A landscape with many valleys, sampled at points; each row gives a point and its height.
A ball rolls from a point to whichever of its 2 nearest points has the largest drop for the distance, and stops where none of them is lower. Distance is the straight distance between rows; heights are no part of it.
Puva: [ 24  19  25   0   4 -30  -9 -34  20  -6  -8  14  -2   3  12  -3   8  -5
   5 -20]  height 596
Dezif: [ 21  -3 -14  -4 -20  14   9  28  -3  11  -2 -24  -5  13 -15  33 -24   7
   8  19]  height 469
senel: [-13  16   7  34  -2  10  25   4   9  -1   6  -3  -7 -20  -5  -4 -45  12
   7  13]  height 389
Bekel: [ 15 -12  32 -28 -14 -16 -15 -22   8  -8 -30  17  -8  -8   0  12 -13  28
  17 -32]  height 661
Sivon: [ -9   0  13  22   3  17   8  38 -11   9  -2  19   5 -11  -4  -2  -6 -14
  -7   2]  height 505
bop: [  2 -14  23 -26   6   5 -15  -3 -20 -12  -9 -32 -24   3  -6  23   7   7
  23  22]  height 418
Dob: [-15  10  30  31 -15   0 -10  26   3  19  -8 -16   5 -11 -13 -10 -15  -3
  17  11]  height 324
kerud: [  4  -9  -8  -4   2   9  24  -1   2  12 -15   6  10  34  50   0  10  -6
 -15  -4]  height 514
Zefe: [ 27   3  -3 -14  10 -23  -6  -1  -3  14   8   6 -23  10 -13   6 -11 -15
   0   6]  height 182
zipe: [ -8   6   0 -12  -2  -9   4  22   2   3  12 -21   8   5  16  37  13  -2
  -1  14]  height 283
Ter: [-13 -22   3 -27  -2  -8 -15  13  -7   6  -6 -20  12  -8  -3   1 -34  21
  24  -3]  height 540
zor: [ 17   5 -11  -4 -12   7  15 -29  17 -13  -4  11   7 -21  18  -7   0  27
 -14  -3]  height 465
zazu: [ -6   2  18  25  25  -3 -14  25 -10   3 -13  19  -7  33   1 -11  28 -38
  -3   0]  height 694
Mure: [ -5  10   6 -34   0  -4 -10   5  -6  -3   0  -7  -3  -9  -6  21  -1   0
  19  -4]  height 373
Kob: [ -4   3  -2   4  22 -13  10  -7   2   0  24   3 -14  -7  -4 -15 -19 -16
 -14  -3]  height 161
Bar: [-12  -8   7 -31   9  -6 -34 -22  -4 -14 -19   8  11  10 -22 -13 -10   1
  37 -31]  height 323
Dofek: [ -1 -14  -2  -6  21 -26  16 -22  -7 -10  23   8 -15 -16  -2   1  -9   7
 -19 -14]  height 217
laso: [ 32 -26 -15 -15 -14 -19   9  -9  15   3  -3  -5 -11   4  18  17  13  26
 -17   7]  height 522
voba: [-10  11 -12  14 -13  28   4  10 -16   6   2  11  26 -15 -19  -2  16  -4
  -4 -11]  height 408
ral: [  5 -10 -39  -3  -2   1  15  -8  18 -26  23   4 -17   2  16  18   2  22
 -22  15]  height 427
nal: [-12   6   8   6   3 -18 -27   7  -7   8   4  -9   1  -4 -24 -26  14 -16
   5  -7]  height 273
luzi: [ 18  26  31   6  -2 -21   4 -28   6  -4 -15   6  15  17  32   5  20  -7
  14 -14]  height 640
pav: [  0   0 -14  -3   3   9  -5 -33  -2  -8  -1  13  -6 -15 -31 -33 -12  -3
   5 -21]  height 275
tad: [-14   8  -8  46   5  18   7  -3  -6   1  22  -3   3  -9 -26 -28 -10 -20
  -8 -18]  height 129
Vuke: [ 12 -11 -10   2   2  11  12   3  -4   9   3  14  -5  -9   3 -12  -4  12
 -19  21]  height 448
nonat: [-19  -4  10  18   9  15  13  23 -16  10 -11  17  20  14  20  -4  25 -27
  -7 -13]  height 476
ger: [-10  22   7   7  11  13   6  11  -2   6   5  12   6  -2  -4 -10   7 -36
  -3 -14]  height 443
fetef: [ 25  -8 -20   3 -10  11  29  25   2  13   7 -14  -9  15  -8  28 -11  -7
 -15  17]  height 462
sinam: [ -9  -3 -16  17   6  22  21  22   0  -5  11   5   2 -14   3  -3 -13  15
 -22  23]  height 437
Rilo: [ 29 -12  -1  -6  -1   0  10  10 -11  17  -6 -10  -5  28  12  24  23  -4
  -7  22]  height 136
babuf: [  4   1  20  -4  -1   0  -1  -5   0  11 -17  -2  12  11  35  -2  38  -2
  -4   2]  height 145
zomu: [-10  -1  19   0 -16 -24  -5   6   3   9  -2 -14  -2  -8 -12  22 -48  18
  28   4]  height 269
baziz: [ 18 -23 -14 -33 -15   0   2  16  -4   3  -6 -28  -6  16 -16  37 -21  14
  17   2]  height 478
vap: [-14   3  -7  16   4  21  18  31  -4   0  -5  18  18  -1  18  10  14 -11
 -16  -1]  height 490
Baz: [-15 -12  -3  -9  -1  14 -11  14  -7  11  -9  -6  18  -6 -17 -23 -35   6
  21  -1]  height 526
mur: [ 20   0  10 -14  -3  11  -1  -3   3  14 -16  11  -5  -6   2 -16   4   0
  -5   8]  height 467
sep: [  0  21  19   7  22  -4 -20   0  -8   0  -6   1  -9  27   4  -3  29 -33
   7  13]  height 684
Gud: [-19  11  14 -19   3  12 -14   8 -17 -18  -3 -26   4  -9   4  22  24   8
  16  21]  height 407
kedu: [-11   7 -12  14  21 -15   1  -7   7   1  15   2  -4   8  -1 -29   3 -33
 -12 -19]  height 190
vut: [  8  11 -12   7  -3 -13 -36 -19  23  -8 -14   3  -4   3 -23 -35  21 -11
   1 -25]  height 267
fid: [ -2   5 -21   3 -15  22  12  -8  14 -10  -3  16  20 -14  14 -10  20  13
 -20  -1]  height 436
zet: [  3  -4  21 -32  13  -7 -32 -18 -16 -15 -16 -10 -18   7 -13   9   8   3
  34   3]  height 372
poba: [  6  -2  11  27  16   2  -7   6   5  10 -18  32   0  20   7 -29  21 -33
 -10 -13]  height 700
div: [  7  16  11  -7  -8  22 -17 -14  -6   3 -21  13  11  -6 -14 -14  20  -5
  18  -6]  height 360
rasev: [ -3  14  32   6  17  -2 -11 -26 -11 -11 -10  -1  -6  13   8  -2  39 -17
  12  12]  height 671
vol: [  4  13  -6   5  -6  28  -3 -14  -8   8  -2  15  18 -11 -28 -20  11 -15
   4 -22]  height 387
fome: [-16  11 -17   6   6 -21 -26 -10   5 -16  17   3  -2  -9 -35 -13 -11 -17
   3 -28]  height 169
zepe: [ -1  -5 -12  14  23  13  31 -15  -7  -3  15   9  -5  -1  14 -16   2  16
 -26  17]  height 461
kot: [-14   7  10  22 -21 -10  11   1  15   9  -2 -12  -3 -22  -1   9 -44  22
  13   8]  height 349
Beruz: [ -1   8 -17 -11  10   5 -20  -9   4   0  -3  16  -4   1 -26 -32 -23  -8
  13  -2]  height 250
pud: [ -6  -9 -27  39 -23   9  -7  37  27 -11  21  -6 -13   6  13  13 -18  12
 -14  27]  height 245
mis: [  0  20   7 -15   8   6   4  15  -1  11   9  -1  -3  -6  -2   9  -8 -19
   5   2]  height 416
zosup: [ -2  -9 -17  12 -19  13  -9  44  17   1   2 -14  -5   9   6  17  -7  14
  -7  30]  height 235
Samer: [  3 -19 -29  -6   0  -7  29  -7   7   1   2   0   8  32  47  15   1   5
 -19   5]  height 533
vul: [ 27 -17   9 -31 -12  -4  -9 -19   9   5 -26   9  -2   0   5   4 -20  34
  20  -9]  height 560
Bibu: [ 28 -10 -30 -13  -7  15  25   5   6  -1   7   5 -14   6   1  20  -5  11
 -15  18]  height 451
Zese: [  1   2   4 -19  -2  -5 -39 -20  11  -9 -17   3  -6   2 -28 -26   7  -6
  25 -28]  height 289
zepa: [ -2  17  18 -26   6   2 -21  -9  -7  -3 -12  -1  -6  -5 -13  -6  13 -10
  24  -2]  height 328
Feka: [-19   3 -29  23 -11  27  15   8  -5  -7   9  14  26 -13  -1 -10  18   8
 -19  -2]  height 422
Sof: [  7   1   0  17  15  18  24 -21  -5  -1  -1  17   1  -9   5 -31   7  -4
 -21  -3]  height 474
vurok: [-23  25  14  -6  -4  17 -14  16 -20  -4   0 -10  16 -11 -18  12   8  -3
  24  12]  height 432
mup: [-22  16  25  -2   7  -9  -3  12  -8  -2  11 -30   2  -6   8  26  12 -12
  16   7]  height 358
fub: [ 16   6  -7 -12  12 -17 -21 -14   9   8  -1  20 -26   4 -16 -21 -12 -11
  -1   0]  height 226
Dimal: [-20   3 -11  10 -18   8  -4  34   6   1   7  -8  16  -8  12  11   8   6
 -11  19]  height 220
pavom: [  3   5   1  13  -1 -17 -20 -20   6   9  -1   1   3   6 -10 -32  25 -15
 -11 -16]  height 248
tomub: [-26  -2  -7  -4 -19 -10 -11  24   1  -4   7 -20  15 -21   1  20  -8  23
   6   7]  height 179
misa: [-24   0  -6  39   8  17  35  16  -1 -10  18  -3  12  -6  15   1 -13   5
 -18  10]  height 426
Pesa: [  3 -30  12 -34   2 -18 -17 -18  -6  -2 -14  20 -15  -5 -11   7 -23  20
   5 -28]  height 588
fisa: [-22   2   9  -6  -9 -25  -9  11 -11   3   9 -14  10 -24 -13   6 -19   9
   6 -10]  height 240
numel: [ 22  -8  15 -37  -5  -1  -9  -8   5   9 -21  -7 -13  -4   0   0  -1   9
  10  -1]  height 499
taf: [ -9   2  14   5   5 -14  -6 -10 -12  14  -1  -3  19   4  12 -18  32 -16
  -6  -9]  height 205
rulen: [-15  -4   1  -4   2 -17  -7   2 -10  -1   4   0   4  -4 -24   6 -57   9
  28  -4]  height 204
Fute: [ 18 -16  -7  -7  -3 -19  22 -21   9   3  -1   2   2  12  37  10  10  10
 -21  -2]  height 558
giri: [ 14 -10  17 -13   6  -3   3  -6 -17  -6  -2 -30 -22  14  10  34  29   0
   9  28]  height 463
dak: [-19   8  -6  31   6  14   3 -12 -10  -6  20  -6  -2 -19 -33 -29 -29   4
   5  -8]  height 154
Kemo: [  2 -10  -3   7  -8  14   2  18   8   5 -16  11   9  16  36   6  39   2
 -13  14]  height 181
gito: [ 33  -1   6 -11   5 -18   3 -11  -5  23  -1   5  -7  25   4  11  12  -7
  -5  11]  height 82
Zim: [ 28 -25 -12 -28 -19 -17   3   4   5   2   1 -18 -15  13  -3  37  13  20
  -9  -4]  height 498
bez: [-21   4   6  34  13  16  17  18  -8   6   5  15  15   8   6 -10  -1 -40
 -11 -23]  height 460
Nobul: [ 10  25  44  19   3  -4  -5 -36   1 -16 -19  -6   8  13  21  -3  40  -8
  20  -3]  height 660
mupu: [ -2  -3 -18 -19  -5 -19   8  10  11  -8  19  -9   1  -3  22  37   6   6
 -14   0]  height 352
rut: [-16   8   7  37  14  -2  32   1   1   1  22  -9  -7  -7   4  -4 -29   1
  -9  14]  height 409
fofos: [  7 -11 -22   6 -13   7 -11  22  17  -4   3   3   0  31  34  16  33   0
 -17  25]  height 198
zos: [ 10  -3  -2   5   6  14  25 -10   6  10 -11  17   9   5  31 -16  12  -7
 -22  -4]  height 493
litek: [ -6  -3 -12  -5   9   8  11 -31 -12 -18  17   5   0 -27 -19 -18  -8  15
  -1 -18]  height 309
dur: [ 21  11  12   0 -10  -9   4 -34  14  -3  -8  15   7 -18   6 -13  -5  12
   4 -21]  height 527
Rosim: [ 23  -4  10 -16 -10   2  -3   0   6  11 -14  -6  -3  12  23  14  29  15
  -5  21]  height 86
getu: [-13  11  25   7   3  -7 -21  23   0  14   0 -20  -8  -3 -16 -19  -7 -23
  11   4]  height 294
falup: [-15   3  -3  11  11  -8   4  -6 -10 -11  20  -4  -9 -16 -27 -13 -49  12
   8   1]  height 177
pim: [-19  20 -13  29  -1  -3 -11   1   8  -2  17  -6   3  -7 -33 -20 -12 -28
   3 -21]  height 151
tive: [ -4 -37   3 -40  -3 -11 -14   1  -8  -3 -16  -4  -1   0  -2  12 -16  27
  15 -16]  height 561
meba: [-10  -1   2   9  -3  18  -3  18  -9  13  -2   4   6 -13 -19 -18 -15  -5
   0   4]  height 516
Masul: [ 24 -16 -47  -6 -23   5   6   5  21 -13  15  -4 -14  15  -2  26   3  12
 -18  14]  height 441
Sud: [ -7  -4 -27   1   5  -7  26   1   4 -14  27  -3   0   0  22  24 -10  10
 -21   9]  height 401
zalo: [-15 -10 -13  -7   6  -8  18 -15  -9 -23  19   5  -5 -25  -6   4  -7  29
 -15  -2]  height 274

Where does a ball stop that starts at each point below?
luzi | zepa
tive | zepa
Fute | zipe
misa | tad
Samer | tad
poba | zepa
